Points on a hilly landscape, in no order, each with its height.
From any point a climber takes the steepest step (rise divided by distance) to one of its 4 nearest points. It stops when none of these is higher. Distance is the straight distance between rows; heights are no part of it.
Girar: [124 159 134 150  46 120 133 193 176 107 132 111 175 138 146 130 121 130
 151 175  94 111  81 176  80 163 113 132]  height 535
kotul: [112 139 118 103  81 130 149 191 188 115 126 116 163 128 142 110 101 163
 145 169  86 122  81 138  69 103  89 164]  height 548
penun: [119  92 108 145 178 131 143  80  63 153 114 125 103 131 126 125 166  96
 117  80 175 114 155  87 146 145 155 121]  height 533
Dep: [158 134 204  57 129 126 103 159 178 184 140  91 170 149 138 125 141 177
 133 147  71 135 159 117 122  65 120 189]  height 531
kav: [ 93  75 147 101 138 128 101  64 131 164 104 122  85 128  84 131 155  91
  97 110 151 124 157  96 134 107 130 158]  height 391
gug: [161 136 214 119 121 138  65 106 129 126 151  86 112 110  79 116 140 169
 121 119 122 117 126  87 173 109 120 165]  height 513
Vazak: [162 154 108 164 134 127 105 161 127 127 170 162 133 126 139 135 104 120
 136 123 106 145 174 121 156 166 157  51]  height 220
zefit: [107 120  75 163 124 125 143 129 126  88 113 126 108 114 152 128 105 120
 146 128 137 124  70 167  91 169 118 117]  height 309
nuba: [ 75 120  89 123 135 115 160 150 180 170 118 131 152 156 127 157 145  79
 135 130 110 166 150 136  79 165 106  85]  height 410
geguk: [126 168 154 163  92 114  61  90 136 144 114 125 109 105  51 137 144  96
  73 114 140 119 134 112 137 203 139  74]  height 213
Pimo: [ 92 145 109 135 106 122 164 185 199 138 134 130 202 144 122 172 139 110
 132 156 100 157 131 142  90 159 112  98]  height 477
Pevab: [159 121 109  81 134 144 158 155 141 139 169 150 107 125 196 122 111 140
 164 126 133 141 157 131 101  91 122 149]  height 680
voz: [126 155 188  99 102 112 103 141 162 150 138 119 171 147  85 182 143 147
 114 155  95 132 151 117 137 149 123 131]  height 396
luva: [145 167 124 162 103 104  67 119 159 200 139 135  84 123 100 162 136  90
  71 141  94 147 174 131 139 156 121  46]  height 204
roba: [ 77 105  82 160 129 124 146 102 169 129  97 134 131 122 127 149 156 107
 120  97 156 141 108 130  97 152 108 137]  height 419
Katu: [176 159 178 145 144 135 101 161 121 133 144 157 151 139  69 152 130 130
 112 127 110 166 178 107 185 153 151  60]  height 290
vir: [197 168 195 109  77 122  90 169 144 109 148 118 173 139  95 125 117 177
 137 145  97 112 131 123 164 120 139 115]  height 415
digo: [162 162 126 135 136 118 111 153 141 167 164 180 126 135 114 159 139 103
 117 123  95 164 181 122 154 152 156  81]  height 330
fur: [126 138 154 154  74 122 110  93 114  27 102 104 181 126  72 120 117 156
 146 140 138  98  51 135 122 135 131 142]  height 240
lis: [117 102  98  99 193 146 109 117 130 232 129 126  97 123 169 159 141  95
 112 106 131 166 216  87 146 119 155  96]  height 394
relav: [108 112  60 138 169 129 175 127 114 139 129 130 104 121 197 107 108 117
 152 130 156 149 158 128  77 114 147 138]  height 409
Zuza: [111 124  67 126 200 132 178 140 106 123 132 128 146 139 160 160 127 101
 147 153 120 178 191 136 126 124 157  56]  height 407
gepin: [104 114  82 114 169 118 138 121 153 199 118 129 129 130 144 150 162 101
 126 114 129 178 187 104 131 129 138  99]  height 371
dun: [102 133 166 134  76 140 110  73 155  93  87  95 168 129  30 144 157 141
  97  99 143 115  65 133 106 128  87 159]  height 201
labif: [147 132 178 112  94 122  63  91 162 149 100 113 139 118  73 125 157 142
  93 118 118 117 130 111 131 118 117 147]  height 452
Sal: [149 111 149 115  99 118 100 115 121 150 140 152  78 128 147  91  93 158
 112 109 114 103 148 110 145  93 139 175]  height 614
bopi: [ 95 105  98  97 111 108 138  98 155 170 100 135 136 124 128 148 161 111
 110 108 122 141 112 124  85 139  87 160]  height 492
fosak: [171 178 127 109 100 140 117 198 111  75 136 113 149 150 155 124  84 170
 153 165 104 116  95 158 134 106 130 140]  height 357
Taf: [ 96  92  94 134 149  90 118  93 109 168 100 147  88 128 164 119 149  95
 111  83 161 133 131 104 122 140 125 123]  height 503
tunug: [189 145 136 112 142 146 121 157 126 114 147 135 132 134 157 124  82 155
 140 140 117 125 159 107 130 112 160 149]  height 468
Tize: [118 156 109 127 109 128 150 175 161  75 121 130 177 127 128 144 114 146
 146 164 118 124  92 170  92 142 102 143]  height 497
dolu: [ 93 142  97 177 129 123 147 137 160 106 100 128 153 125  73 200 152  88
 126 110 142 155 131 133 107 196 116  54]  height 488
maku: [125 145  80 131 116 130 126 148 147 149 137 156 129 136 159 150 121 104
 140 130 105 148 141 134 124 146 125 126]  height 643
Nidi: [117 123  67 131 161 132 124 147 109 185 146 146 101 145 180 154 124  93
 130 112 125 169 171 124 128 145 150  96]  height 393
Ponek: [137 127 143  87 158 150 142 129 109 143 124 117 121 137 169 100 116 173
 159 122 140 129 132 109 164  52 140 201]  height 689
nilik: [165 145 185  96 120 138  66 160 139 172 171 150  98 131 165 115  98 149
 102 125  91 138 168 112 133  88 134 129]  height 484
Sif: [133 102 153  93 151 129 177 103  89 115  94 143 133 108 150  74 131 141
 154 131 156 110  92 129 133  60 112 190]  height 609
mosa: [111 111  87 141  83  94 103 105 163 198 110 144  76 132 154 135 129  98
  87  97 123 110 110 136 114 176 111 129]  height 202
mor: [108 150 118 153 168 142 127 133 142 113 131 162 159 123  82 193 136 107
 137 134 137 171 160 133 156 172 140  68]  height 417
gazi: [147 108 146 121 161 144 158 120  86  80 107  89 156 120  98 124 143 146
 163 134 171 138  94 135 150  83 131 167]  height 519
Kekas: [104  90 145  97  99 136 140  78 110 107 110 139 109 127 142  64 132 125
 140 102 126 121  71 136  89 113 106 187]  height 402
Sibif: [120 180  99 180  77 116 102 137 148 176 124 122 105 134  82 164 140  95
  74 114 112 139 110 160 123 181 127  65]  height 271
Gud: [102 117  62 170 160 138 183 129 105  71 118 121 113 118 164 109 135 118
 150 146 170 109 101 161  96 149 136 139]  height 411
mus: [102 106  85 121 156 144 182 125  90  90 123 103 110 110 161  81 131 133
 168 125 165 103  89 165 105 102 117 157]  height 440
Luvu: [109 130 105 180 127 112 140  94 105 103 108 142 110 119 112 139 124 102
 124  98 161 123  72 134 115 181 145 102]  height 154
Nibot: [100 101  92  86 108 118 132 109 149 192 122 157 100 126 182 114 130 117
 136 116 138 150 129 110  95 133 111 143]  height 560
buken: [ 87 103  53 149 157 129 183  90 110 144  83 148  94 131 136 146 147  74
 145  92 171 125 133 118 110 150 123 103]  height 456
bita: [136 109  94 140 203 159 161 103  54 134 122 139 106 107 149 121 147 109
 127 116 197 106 163 102 199 120 162  69]  height 543
goso: [139 123 179  84 141 140  92 101 161 178 135  99 122 133 141 127 139 157
 121 128  88 147 164 106 133  61 118 172]  height 559
vol: [154 129 136 152 160  98  68  76  84 176 170 125  64  98  67 121 124 115
  65 110 134 148 198  84 191 154 124  73]  height 388
bef: [162 112 122  98 173 132 113 139 123 179 160 145 114 151 163 142 114 134
 120 126 111 162 195  65 160  74 162 116]  height 483
zada: [ 86 104  46 127 159 120 157 133 155 153 122 155 123 138 180 129 142  99
 146 110 128 175 152 139  66 158 117 125]  height 395
Vame: [176 130 156 130 176 166 106 137  57 127 159 140  95 115 133 115 118 141
 116 121 149 108 159  99 202 115 165 122]  height 579
Tal: [106 128  70 177 141 125 143 140 113 112 138 134 116 137 114 150 117 119
 135 128 148 126 132 138 116 188 128  81]  height 151
zuru: [132 171 168 115  53 124  86 150 157 144 128  91 156 138  97 138 132 121
 100 144 102 105 100 140 109 150 107 149]  height 416
Fuzab: [156 139 227  79  89 104  57 130 171 140 145  94 145 129 113 117 138 187
  95 144  85 115 138 101 133  99 113 133]  height 466
Porar: [120 140 136 118 159 152 163 182 162 130 140 125 193 150 135 176 128 125
 171 146  91 180 177 150 121 158 130  63]  height 292
Kop: [124 152 168 119  21 103  57  92 157 135 109 105 122 117 100 127 131 152
  89 135  91 103  78 143 102 148 107 155]  height 382
bik: [161 145 187 112 153 134  74 133 123 195 148 136 114 124  60 172 153  88
 101 137  97 183 234 110 167 125 131  40]  height 359
kape: [130 159 153 152  65 117 111 143 144  81 139 124 184 142 102 139 128 149
 121 130 106 117  72 138 141 167 127 138]  height 339
divok: [166 144 117 160 136 131 122 129  83  67 142 121 139 134 101 138  98 136
 142 119 127 109 111 125 153 142 151 111]  height 279
viku: [103 126 133 124 105 128 121 114 164 123  91 146 150 146  93 136 140 143
 140 102 123 123  86 138  94 117 116 154]  height 398
Tege: [138 155 108 136 126 131 145 183 137  73 154 117 138 127 173 106  91 148
 152 182  89 122 117 164  83 135 124 117]  height 414
seli: [127 119 139 126 135 116  90  85 132 184 128 143  81 126  94 152 154 103
  97 122 119 137 184  96 154 133 143  97]  height 467
migon: [ 84 137  28 188 163 108 177 124 116 124 128 130  89 126 192 124 105 115
 143 154 146 118 137 175  76 160 128  83]  height 300
zizak: [ 72 121 121 154  82 112 145  87 112 105 111 143  84 124 165 102 136 120
 122  99 164 109  81 152  86 161 123 157]  height 281
Pelug: [165 136 142 126 121 126  84 140 128 160 144 156  81 106 122 129 114 131
  99 126 123 138 182 101 154 122 152 120]  height 570
vezug: [104 123  92 129  87 110 137 117 135 151 116 158  85 109 190  75 117 122
 123 110 119 119  79 141  88 107 108 196]  height 362
zigo: [122 118 123 111  82 130  98 123 174 180 130 150 114 146 132 154 152 107
 107 112  89 134 170 129 138 148 112 120]  height 343
zapot: [143 110 207 101 149 135  75  78 141 151 127 104 127 132 103 111 134 166
 126 116 133  96 127  95 141  90 118 167]  height 518
nodig: [ 98 114  75 206 159 137 196 112  55  78 119 137 100 120 132 113 126  84
 131  95 188 106 121 150 125 164 144  89]  height 208
Luzum: [122 121 148 114 131 139 165 198 183  60 113  74 247 130  79 121 147 141
 166 171  85 131  96 158  77 126 103 156]  height 529
nam: [121 128  84 148 175 139 141 136 124 167 126 168 124 137 155 151 131 113
 128 102 120 146 171 126 155 154 144  97]  height 383
gidal: [166 151 119 121 176 146 151 175 115 135 183 135 111 146 186 129  86 130
 148 133  93 174 194 125 158 101 165  66]  height 569
Kuf: [153 134 124 126 114 120 117 110  81  85 118 142 119 118 151 107  97 132
 132 114 156  95  77 152 140 131 130 148]  height 408
vifub: [111 117 123 146 147 131 132 105 136  88 112 136 165 120  61 183 149 118
 133 122 119 116 106 103 126 161 121 104]  height 392
Dur: [112 127 156 120 113 133  85  95 169 136 124 119 150 134  51 185 167 103
  92 118 110 137 155 117 127 152 120  98]  height 277
Kun: [116 143 208  81  80 106 100 154 188 193 132  93 145 149 103 153 156 140
 110 149  84 151 158 112 108  97 100 150]  height 500
sizev: [ 87 101  75 171 181 141 202  71  60  74  93 122 107 106 132 116 157  64
 156  98 218 107 101 138 128 147 149 111]  height 147
kozi: [113 111 139 111  72  96  90  73 133 140 112 143 100 122 124 112 140 119
 116  95 134  94  63 136 110 118 123 179]  height 289
Tego: [140 135  67 178 163 142 154 158  82 129 150 174  84 123 169 127  93 106
 119 122 153 121 169 140 136 146 159  88]  height 341
Vimuz: [ 91 145  66 152 136 127 167 177 166 122 128 112 156 139 140 139 118 108
 152 169  99 132 119 171  66 156 108 106]  height 453
todat: [130 145  96 155 110 130 116 156 125 117 140 138 122 128 128 144  96 130
 134 132 119 145 131 131 125 170 152  96]  height 304
mubit: [145 109 100 119 203 136 159 150  78 153 135 132 119 118 138 129 131 119
 120 108 154 132 168 115 195 121 169 102]  height 546
vap: [133  99 109 123 124 139 144 112 121 112 120 147 123 132 147 123 131 143
 123 115 165 117 102 112 123 112 120 165]  height 515
nep: [119 140 102 149 118 128 142 155 133 124 147 147 127 126 156 130 109 131
 143 141 144 114 128 153 108 149 138 138]  height 439
Pap: [142 111 154  90 150 134 106 139 162 197 144 149 128 161 119 149 148 122
 112 124  95 169 182  88 137 111 143  94]  height 418
fufu: [149 103 193  89 164 157 124  80  89 129 120 102 115 106 118  99 121 161
 130 122 151 111 103 108 187  53 128 184]  height 561
Lag: [139 109  97 126 154 142 153 158 126 108 128 124 137 120 168 148 107 142
 160 155 115 145 153 136 115 109 123 164]  height 581
febal: [174 132 114 106 128 127 138 172  92  73 149  86 133 110 172  93 116 173
 165 189 138  96 107 148 131  33 117 169]  height 482
Deva: [140 130 134 149 140 120 129 106  48 102 133 146  81 121 120 110 119 127
 124 114 177  98  98 118 169 152 169 109]  height 194
govu: [ 78 117  88  91 112 136 145 135 185 211 101 125 151 148 163 153 157 102
 126 118 105 150 147 117  84 128 100 164]  height 464
Zurom: [151  99 142 140 155 135 114  86  76 171 166 123  81 125 160  83 122 159
 110 102 152  84 146  93 178  94 161 157]  height 618
simun: [ 90  65 130 150  97 115 157  48 120  84  83 133 105 114 136  71 147  87
 143  76 160 118  53 134 108 102 110 195]  height 340
Guzi: [161 135 177 151 172 150 108 109 111 105 115 133 142 106  63 163 135 126
 127 118 128 142 152  77 183 157 145  76]  height 337
livo: [141 137 224  97 148 131  59 109 144 145 124  76 127 120  32 159 169 144
 101 139 114 130 166 101 167 120 117 110]  height 335
ged: [155 145 176 116 114 130 120 172 125  79 123 109 208 128 101 125 124 174
 147 164 116 111  97 114 132 116 124 161]  height 319
Zim: [129 123 122 125 176 131 170 104  75  97 134 119 117 117 112 117 132 119
 143 101 193 120 110 116 148  94 122 137]  height 701
peg: [170 115 166 116 170 131  91 100 135 145 150 115 115 130 102 127 128 153
 104 121 116 145 178 102 190 120 144 117]  height 478
miri: [122  96 186 111 117 127 105  82  58 122 124 130  88 108 120  61 115 148
 116 107 148  89  88 131 131  67 135 201]  height 522
vesi: [127 154 152 148  87 112  51 113 146 160 132 127  94 122  82 136 125 124
  80 128 119 117 153 122 142 153 112  95]  height 336
Zovu: [132 127 181  97 122 125  88 106 155 178 127 117 140 121  89 174 151 132
 101 116 109 133 180 108 118 117 121 114]  height 366
vesov: [ 89 141 119 154 123 104 148 157 175 103 116 124 148 143 105 189 127 119
 129 142 116 136 118 152 104 180 119  98]  height 627
sodu: [118 179 141 161  96 133 171 230 162 120 135 138 168 149 138 149 101 131
 155 161  80 151 122 173 101 169 133  83]  height 328
duref: [140 125  64 145 172 124 188 153  68  74 144 131 108 120 164  99 116 126
 145 133 168  99 146 141 132 124 130  93]  height 358
Ludon: [162 114 205 137 126 130  86  90  71  93 146 114 128 122 105  80 109 179
 126 145 125  92 103 105 195  77 170 168]  height 514
Lem: [ 88 123  55 154 113 113 132 106 129 180 126 168  62 130 196 107 127  79
 118  96 171 139 140 118 117 161 141 110]  height 585
Nuso: [137 119  96 120 170 159 166 144 118  73 135 114 148 124 139 128 114 142
 162 158 163 130 142 145 122  93 119 133]  height 479
Lus: [168 131 117 102 170 162 186 170  81 101 153 102 123 129 180 111 106 148
 151 160 155 128 195 142 143  67 150 119]  height 389
kepaf: [123  97 132  78 143 128 133  88 116 161 106 125  98 139 152  87 146 139
 136 101 140 116 124 102 122  90 133 169]  height 613
sike: [118 119 111 110 144 123 154 127 144 123 104 133 169 145 119 153 135 128
 150 139 119 140 108 111 106 126 104 142]  height 390
Zoni: [168 101 136 169 210 167 121 138  74 111 145 136 123 121  97 158 129 144
 129 115 150 148 175 110 205 157 157  84]  height 291
beto: [155 141  84 131 127 116 148 194 135 122 150 148 133 127 169 134 105 134
 133 127  93 142 161 151 140 148 138  91]  height 387
lepi: [170 146  69 126 190 150 156 220  61 102 165 105  96 146 182 124  92 125
 132 142 170 132 208 169 177 101 163  69]  height 351
betur: [120 125  70 120 155 126 186 148 105  90 125 113 110 100 192  82 123 136
 160 168 126 119 116 170  82  82 115 142]  height 403
lir: [ 90 101 112 126 123 129 160 103 115  95  97 145 121 126 141  71 121 115
 152 113 145 108  68 125  85 103  82 171]  height 470
Peri: [142  94 191 116 184 162 116  54  79 156 111  92 100  99 105 102 158 142
 137 117 153  94 132  84 186  71 150 169]  height 540
biz: [ 83  85 119 107 106 115 122  67 142 140 104 132  90 115 131 107 171 115
 131  94 160  88  82 125  97 120 106 193]  height 331
giz: [116  89 158 130 114 111 121  71 103 124 122 135  99 108 120 114 125 137
 117 107 153 102 112 125 140 114 142 131]  height 420
tok: [149 103 122 100 143 121 129 124 101 185 159 144  82 113 163  96 113 139
 104 124 131 129 163  96 156 103 141 137]  height 699
vogud: [158 108 145  57 163 141 127 153 154 195 152 123 126 151 164 120 134 162
 147 123 105 163 189 116 139  61 137 161]  height 528
rirot: [135 147 144  98  76 135 105 156 179 130 128 144 149 146 142 136  98 161
 129 133 103 133  90 131 100 136 107 153]  height 517
nosan: [154 125 155 109 191 172 150  91  52  74 138  95 149 122 115 112 123 141
 153 131 153  97 120 109 192  73 149 152]  height 401
Tagaf: [112 172 108 152  53 124  94 149 175 190 113 143 109 130 105 176 158 103
  76 114  89 153 133 141 101 171 125 100]  height 584
dizol: [176 161 119 141 152 139 137 176 107 108 148 152 134 131 133 126  95 132
 138 139 104 141 174 144 172 126 155  78]  height 375
Pozur: [115 164  93 205  88 108 104 121 135 130 116 149 101 136  85 156 120 105
 100 115 131 153 101 171 158 207 154  73]  height 60
putig: [112 101 123  58 138 123 146 130 170 157 117 128 150 129 161 114 140 160
 141 131 105 153 128 116  95  63  92 209]  height 596
Mebev: [ 96 148 112 157  54 112 120 137 136  74 109 131 154 126 122 116 113 140
 132 111 127 108  27 158 103 149 107 156]  height 278
kov: [147 131 201 123 117 119  22  96 115 144 173 111 100  88  76  98 113 158
  81 145 129 132 179  91 172 137 133  90]  height 352
mubiv: [159 189 144 148 122 147 119 202 162 173 170 158 163 147 137 133 109 129
 143 138  79 193 170 159 143 165 126  57]  height 129
Vuvoz: [162 123 141 118 148 140 131 131  90  63 130 121 143 109 106 114 110 160
 152 134 142  98  95 122 160 106 138 140]  height 372
bapu: [120 122 125  99  89 103 116 144 163 178 142 135 114 124 152 113 126 143
 138 116 103 124 147 111 102  97 117 175]  height 651
luv: [167 104 141  81 196 166 157 144 123 145 152 128 142 145 150 150 126 135
 134 137 126 155 199 117 166  96 147 136]  height 461
Noru: [ 90  92 119 151 138 129 161  76 104  72  88 141 135 116 104 127 151 107
 158 120 167 111  72 130 107 129 129 142]  height 338
todi: [107 139 153 114  78 108  88 104 159 137 113 130 124 135 115 135 144 137
  99 128 130 110 111 122 104 157  94 145]  height 360
Rekor: [108 144 149 138  95 116 115  88 126  52  69 110 207 111  49 163 159 125
 131 116 143 141  58 125  99 143 106 138]  height 234
paged: [148 132 124  81 185 137 169 187 140  87 132  99 182 134 143 121 107 175
 170 183  98 137 163 170 104  75 126 120]  height 427
koza: [128 107 115 159 108 137 153 115  60  56 125 133 131 111 131  81  93 115
 152 125 161  99  32 158 104 130 119 148]  height 308
vut: [149 110 137  75 187 147 200 159 111  91 128  75 164 126 152  98 122 169
 154 178 121 137 142 150 141  35 105 168]  height 544
tezo: [103 149 116 139  84  94  82 117 163 170 123 134  84 117  94 146 131  86
  91 122 123 124 137 130 110 172 118 108]  height 311
Punes: [ 90 156 149 107  78 105 160 171 189 158 115  88 179 146 100 165 172 118
 127 141  98 134  98 139  77 120  95 199]  height 524
Keni: [132 111 163 108  88 125 104  75 141 117 106 126 110 131 102  91 127 152
 131 119 147 100  83 112 117 103 143 182]  height 348
saz: [ 96 113  87 171 132 120 116  80 116 152 110 157  66 114 111 113 145  77
  82  92 168  72 115 125 134 195 137 104]  height 18
fivos: [119 109  79 170 143 135 158 111  72 129 129 151  79 121 170  99 125 107
 125  97 175 126 120 128 139 149 142 113]  height 342
Dedi: [161 147 179 131  73 113  62  87 132  70 143 116 140 105  82 135 133 152
  92 131 118  88 102 101 149 140 138 120]  height 365
let: [110 105 155  98 113 120 134 129 174 192  88 109 155 158  92 181 190 117
  96 115  88 143 162 126  99 123  94 133]  height 353
bol: [156 118 135 111 194 123  80 107 116 205 150 140 100 115 113 136 139 105
  99 118 108 160 198  84 175 129 140  87]  height 430
kemet: [117 149 126 103 165 125 126 166 171 209 142 158 154 152 128 177 141  83
 140 129  97 183 196 151 129 136 146  53]  height 243
kuda: [ 82 133  97 109  97 101 117  92 176 210 103 128 143 159 110 183 168  81
  92 122 121 154 129 130 102 166 104 112]  height 426
saze: [136 147 156 132  75 127 112 140 121  93 130 124 120 136 160 107  91 138
 120 135 145 109  70 129 111 131 107 167]  height 354
pum: [150 102 123 140 147 139 116 104  73 157 143 151  84 123 147 108 120 115
 102 116 154  92 165  96 177 151 165 125]  height 545
gule: [120 134 171  93 123 140 139 182 160 141 138 120 187 151 102 170 118 168
 159 149  76 154 158 133 114 134 107 113]  height 412
fuze: [154 145  70 130 154 117 165 189 100 113 185 122 105 114 200  99  87 137
 143 166 136 124 166 172 153 102 143 104]  height 333
gimuk: [156 129 107 156 179 155 152 127  36 126 156 164  96 136 140 119 101  99
 100 127 174 101 165  98 224 143 193  73]  height 527
pugoz: [106 135  33 165 135 120 172 154 135 115 147 113  83 123 211 101 100 120
 143 151 138 137 123 188 103 149 116 137]  height 332
ser: [138 104 178  99 165 138 124  89 117 114 121 105 123 121  88 117 141 141
 129 110 157 130 108 101 134  99 105 174]  height 494
Zumik: [142 136 100 196 158 130 156 129  62  89 117 150 131 121 117 129 118 124
 135 117 166 102 119 118 172 188 172  72]  height 141
Gebad: [126  73 157 137 176 118 109  60  68 199 129 116  61 106 123  93 146 104
  90 121 184 118 196  83 199 122 161  98]  height 413
zubil: [116 141  67 122 171 122 138 152 135 154 148 130 133 138 176 139 122 114
 161 142 120 161 189 144 120 138 141 107]  height 460
rebu: [108 139 123 164 127 108 100  79 141 152 114 149 102 131  76 173 157  80
  82 100 162 142 148 120 129 179 136  73]  height 138
Fuzuz: [154 127 174 112 129 133  77 115 118 118 164 136 105 123 138 105 137 158
  99 116 117 115 143  94 166  99 143 175]  height 572
Gal: [111 106 146 118  86 107 154 119 164  94  99 115 161 133 129 123 138 141
 147 131 110 116  56 139  87 122 105 173]  height 516
pugap: [ 88 158  80 174 141 133 166 183 139 116 152 133 130 139 131 150 118 107
 153 170 100 170 126 172  87 194 141  67]  height 558
Govug: [121 107 178 133 115 142 163  77  69  74 100 124 133 135 113 103 137 135
 153 126 151  90  59 126 129  86 118 177]  height 441
vezi: [125 145 145 146 106 139 108  80 122  73  84 123 146 105  60 144 118 144
 120 125 128 120  92 105 131 181 113 117]  height 307
ledi: [125 145  84 144 119 117 182 142 106  57 142 118 103 121 175  78  88 111
 154 151 116  95  56 193  66 131 113 149]  height 361
Nok: [129 107 115 112 163 153 170 127  55  56 130 100 133 138 143  73 123 127
 158 155 154  94  96 136 146  84 147 135]  height 384
Dofib: [ 91 101 121 154 123 149 196  88  73  42  90 126 133 105 131  66 143  98
 168 137 163  94  49 149  73  86 107 148]  height 405
luboz: [ 97 142 101 128  37 120  95 164 203 217 142 113 120 131 163 144 124 120
 117 112 100 143 117 154  92 161 102 120]  height 346
bavos: [106 143 131 188  93 114 134 114 128  53 100 119 147 116  95 117 101 108
 123 119 159 115  54 145 132 184 132 125]  height 218
lek: [ 99 127 135 155  98 101 147 156 177  68 115  92 206 128 106 135 123 128
 153 168 119 122  47 168  60 137  81 168]  height 617
Bof: [151 135 172  95 164 143 146 166 141  88 129 114 197 138  94 168 121 152
 155 154 116 138 134 129 149 117 126 127]  height 320
lino: [122 126  52 124 120 134 145 149 116 160 150 162  80 120 224 105 104 100
 142 128 137 132 164 150 121 123 150 129]  height 469
pobe: [101  85 103 133 132 129 173  90 100 112  99 131 107 121 185 103 149  95
 164 104 176 124 100 122 110 129 114 174]  height 597
mem: [105  86  88 152 156 119 119  89  88 176 134 147  78 130 144 105 136  94
  95  84 170 123 173 120 158 134 143  99]  height 471
monar: [100  95 123  77 115 127 170  94 171 144  90 127 148 126 146 109 150 129
 128 116 109 129  80 130  69  80  77 191]  height 563
Barof: [135 154  54 162 148 123 172 191 145 105 170 152 111 132 202 139  91 108
 147 162 114 147 167 175 105 172 137  98]  height 404
Pivig: [ 82 136  54 165 152 130 178 163 150 122 114 141 149 138 110 192 131  90
 157 154 102 172 143 165  81 180 141  62]  height 465
zefi: [121  93 128 153 125 125 130  71  67 123 137 138  73 122 138  73 120 110
 115  87 180  86 113 133 162 147 152 151]  height 284
fuga: [182 160 174 175 147 117  74 133 111 139 162 151  91 113  70 148 141 115
  95 138 124 154 183 100 204 147 160  42]  height 318
buf: [160 147 180 152 133 125  56 115 119 118 126 119 131 124  58 148 136 165
 104 119 118 119 152 110 171 139 153  96]  height 400
migi: [ 78 122  55 144 167 128 182 151 151 113 121 138 158 137 156 147 134 118
 156 175 123 154 139 163  74 130 114 110]  height 428
zek: [148 152 161 118 104 131 127 164 170 121 159 132 161 145 146 131 109 155
 158 129  93 126 121 126 119 130 139 152]  height 472
Gam: [ 86 137 159 126  87 119 119  89 168 140  80  96 136 116  46 155 178 120
  99 136 135 108 102 119  79 121  86 157]  height 206
fop: [122 140  81 145  95 116 119 138 170 176 135 173 115 135 116 175 156  85
 115 116 105 157 149 122 122 166 138  85]  height 462
Nulo: [101  94 114  63 117 133 181 117 145 153 102 124 136 109 189  57 134 151
 161 133 101 133  97 111  80  65  77 216]  height 571
dinim: [141 104 150 127 197 136 126  91  80 130 122 120 122 126 112 116 149 141
 122 101 188 113 153  89 203 106 155 111]  height 555
pupu: [151 111  89 128 137 136 159 152  79 105 144 129 109 121 195  91 104 140
 134 140 134 103 116 136 145 110 129 150]  height 377
Pibop: [108 147 113 120  83 112 147 154 168 126 130 127 138 128 168 134 112 114
 136 139 101 133  91 150  75 154 106 160]  height 480
Bez: [175 127 166  71 125 127 137 193 143  89 147 119 167 151 160 108  97 172
 146 165 100 136 149 133 129  80 133 166]  height 397
Fov: [121 121 156  72 123 123 145 168 185 150 125 116 178 136 143 144 128 159
 143 136 105 141 115 122  97  93 105 189]  height 567
lat: [130 110 154  84 165 139 123 100 148 145 117 122 128 144 144 125 119 135
 140 134 114 126 141 105 132  95 125 158]  height 537
tabo: [156 170 135 146 102 149  96 178 136  94 162 126 146 130  97 136 123 137
 124 148  86 156 114 149 154 184 128  91]  height 105
liku: [105 109 126 155  94 127 157  91 123  63  96 137 195 114  78 116 122 114
 149 141 142 108  17 148  89 107  90 174]  height 381
lubu: [144 149 153 120 108 123 123 187 134 153 154 150 130 140 132 145 117 122
 132 130  71 157 168 134 139 123 142  88]  height 205
ziz: [118 111 130 147  94 117 138 105  94 106 114 132  90 126 174  72 116 143
 140  97 178  97  74 128 125 110 139 180]  height 406
Bapop: [ 95  92  79 153 152 138 200 102  74  56  98 115 124 103 167  79 153  77
 164 106 180 107  65 142 106 109  96 151]  height 496
zatiz: [156 142 195 127 102 129  88 101 125  73 100 115 174 126  60 140 145 174
 137 134 149 107  83 104 157 102 137 125]  height 301
Ran: [122 122  53 144 135 126 159 134 103 150 160 144  77 124 209 101 103 110
 118 103 147 133 144 143 152 159 137 106]  height 463
viz: [139 128 189  87  71 101  74 136 181 149 150 127 134 131 120 125 135 168
 119 123  95 106 105 123  98  96  91 168]  height 486
fuzo: [ 90 144 150 130  76 123  90  88 161 110  79 113 112 121  70 161 162 119
  91 105 149  91  94 130 105 162 104 133]  height 269
mok: [127 157 115 138  96 113 158 174 175  65 109 104 187 110 145  87 110 130
 161 162 104 101  53 174  60 121 102 172]  height 565
Tano: [153 144 170 130  68 110  90 139 162  96  97 104 181 134 106 148 135 157
 130 149 115 122  75 135 108 136 114 164]  height 380
Gaf: [127 144 178 136  72 120  64  97 150 123 108 122 138 126 110 103 154 148
  76 148 105  91  89 104 133 138 121 147]  height 399
Rinuk: [154 130 199  78 149 149 137 164 179 150 125  85 191 168 113 159 132 175
 141 144  72 157 150 113 142  98 119 146]  height 498
zuna: [148 164 115 194 127 125 101 158 140  94 146 148 128 126  89 177 115 126
 112 137 146 139 129 133 166 212 142  68]  height 252
Rup: [155 108 189  98 137 141 106  92  91 137 133 124  87 116 147  76 104 172
 125 120 125 106 109 111 159  60 127 181]  height 578
gizik: [160 146 187  83 133 145 126 179 168 178 164 123 185 175 117 168 127 144
 131 138  86 169 196 131 131 116 132 109]  height 434
pazun: [140 176 195 121  93 131  61 168 158 203 171 132 132 154  96 151 126 136
  93 132  71 157 210 114 131 115 136  79]  height 99
laz: [147 160 203 106  64 109  68 164 183 156 159 115 157 152 116 131 119 168
  93 141  71 114 140 119 120 123 133 136]  height 459
buba: [165 121 148  81 175 154 146 112 120 115 120 103 145 139 139 108 110 172
 147 149 142 124 135 115 158  51 116 182]  height 631
zuva: [136 147 119 165 101 129 114 119 146  71 109 133 134 140 101 142 111 111
 123 128 126 106  76 141 120 174 123 145]  height 225
Ramu: [134 132 106 159 141 127 125 105 119 123 121 151 123 110 106 144 133 124
 116 115 143 136 124 130 143 160 149  91]  height 130

For each start below, name the point where the climber stops.
fuze -> Pevab
kov -> tok
fuga -> tok
saze -> lek
Bof -> bapu
Katu -> tok
gizik -> bapu
livo -> tok
voz -> bapu
gule -> bapu
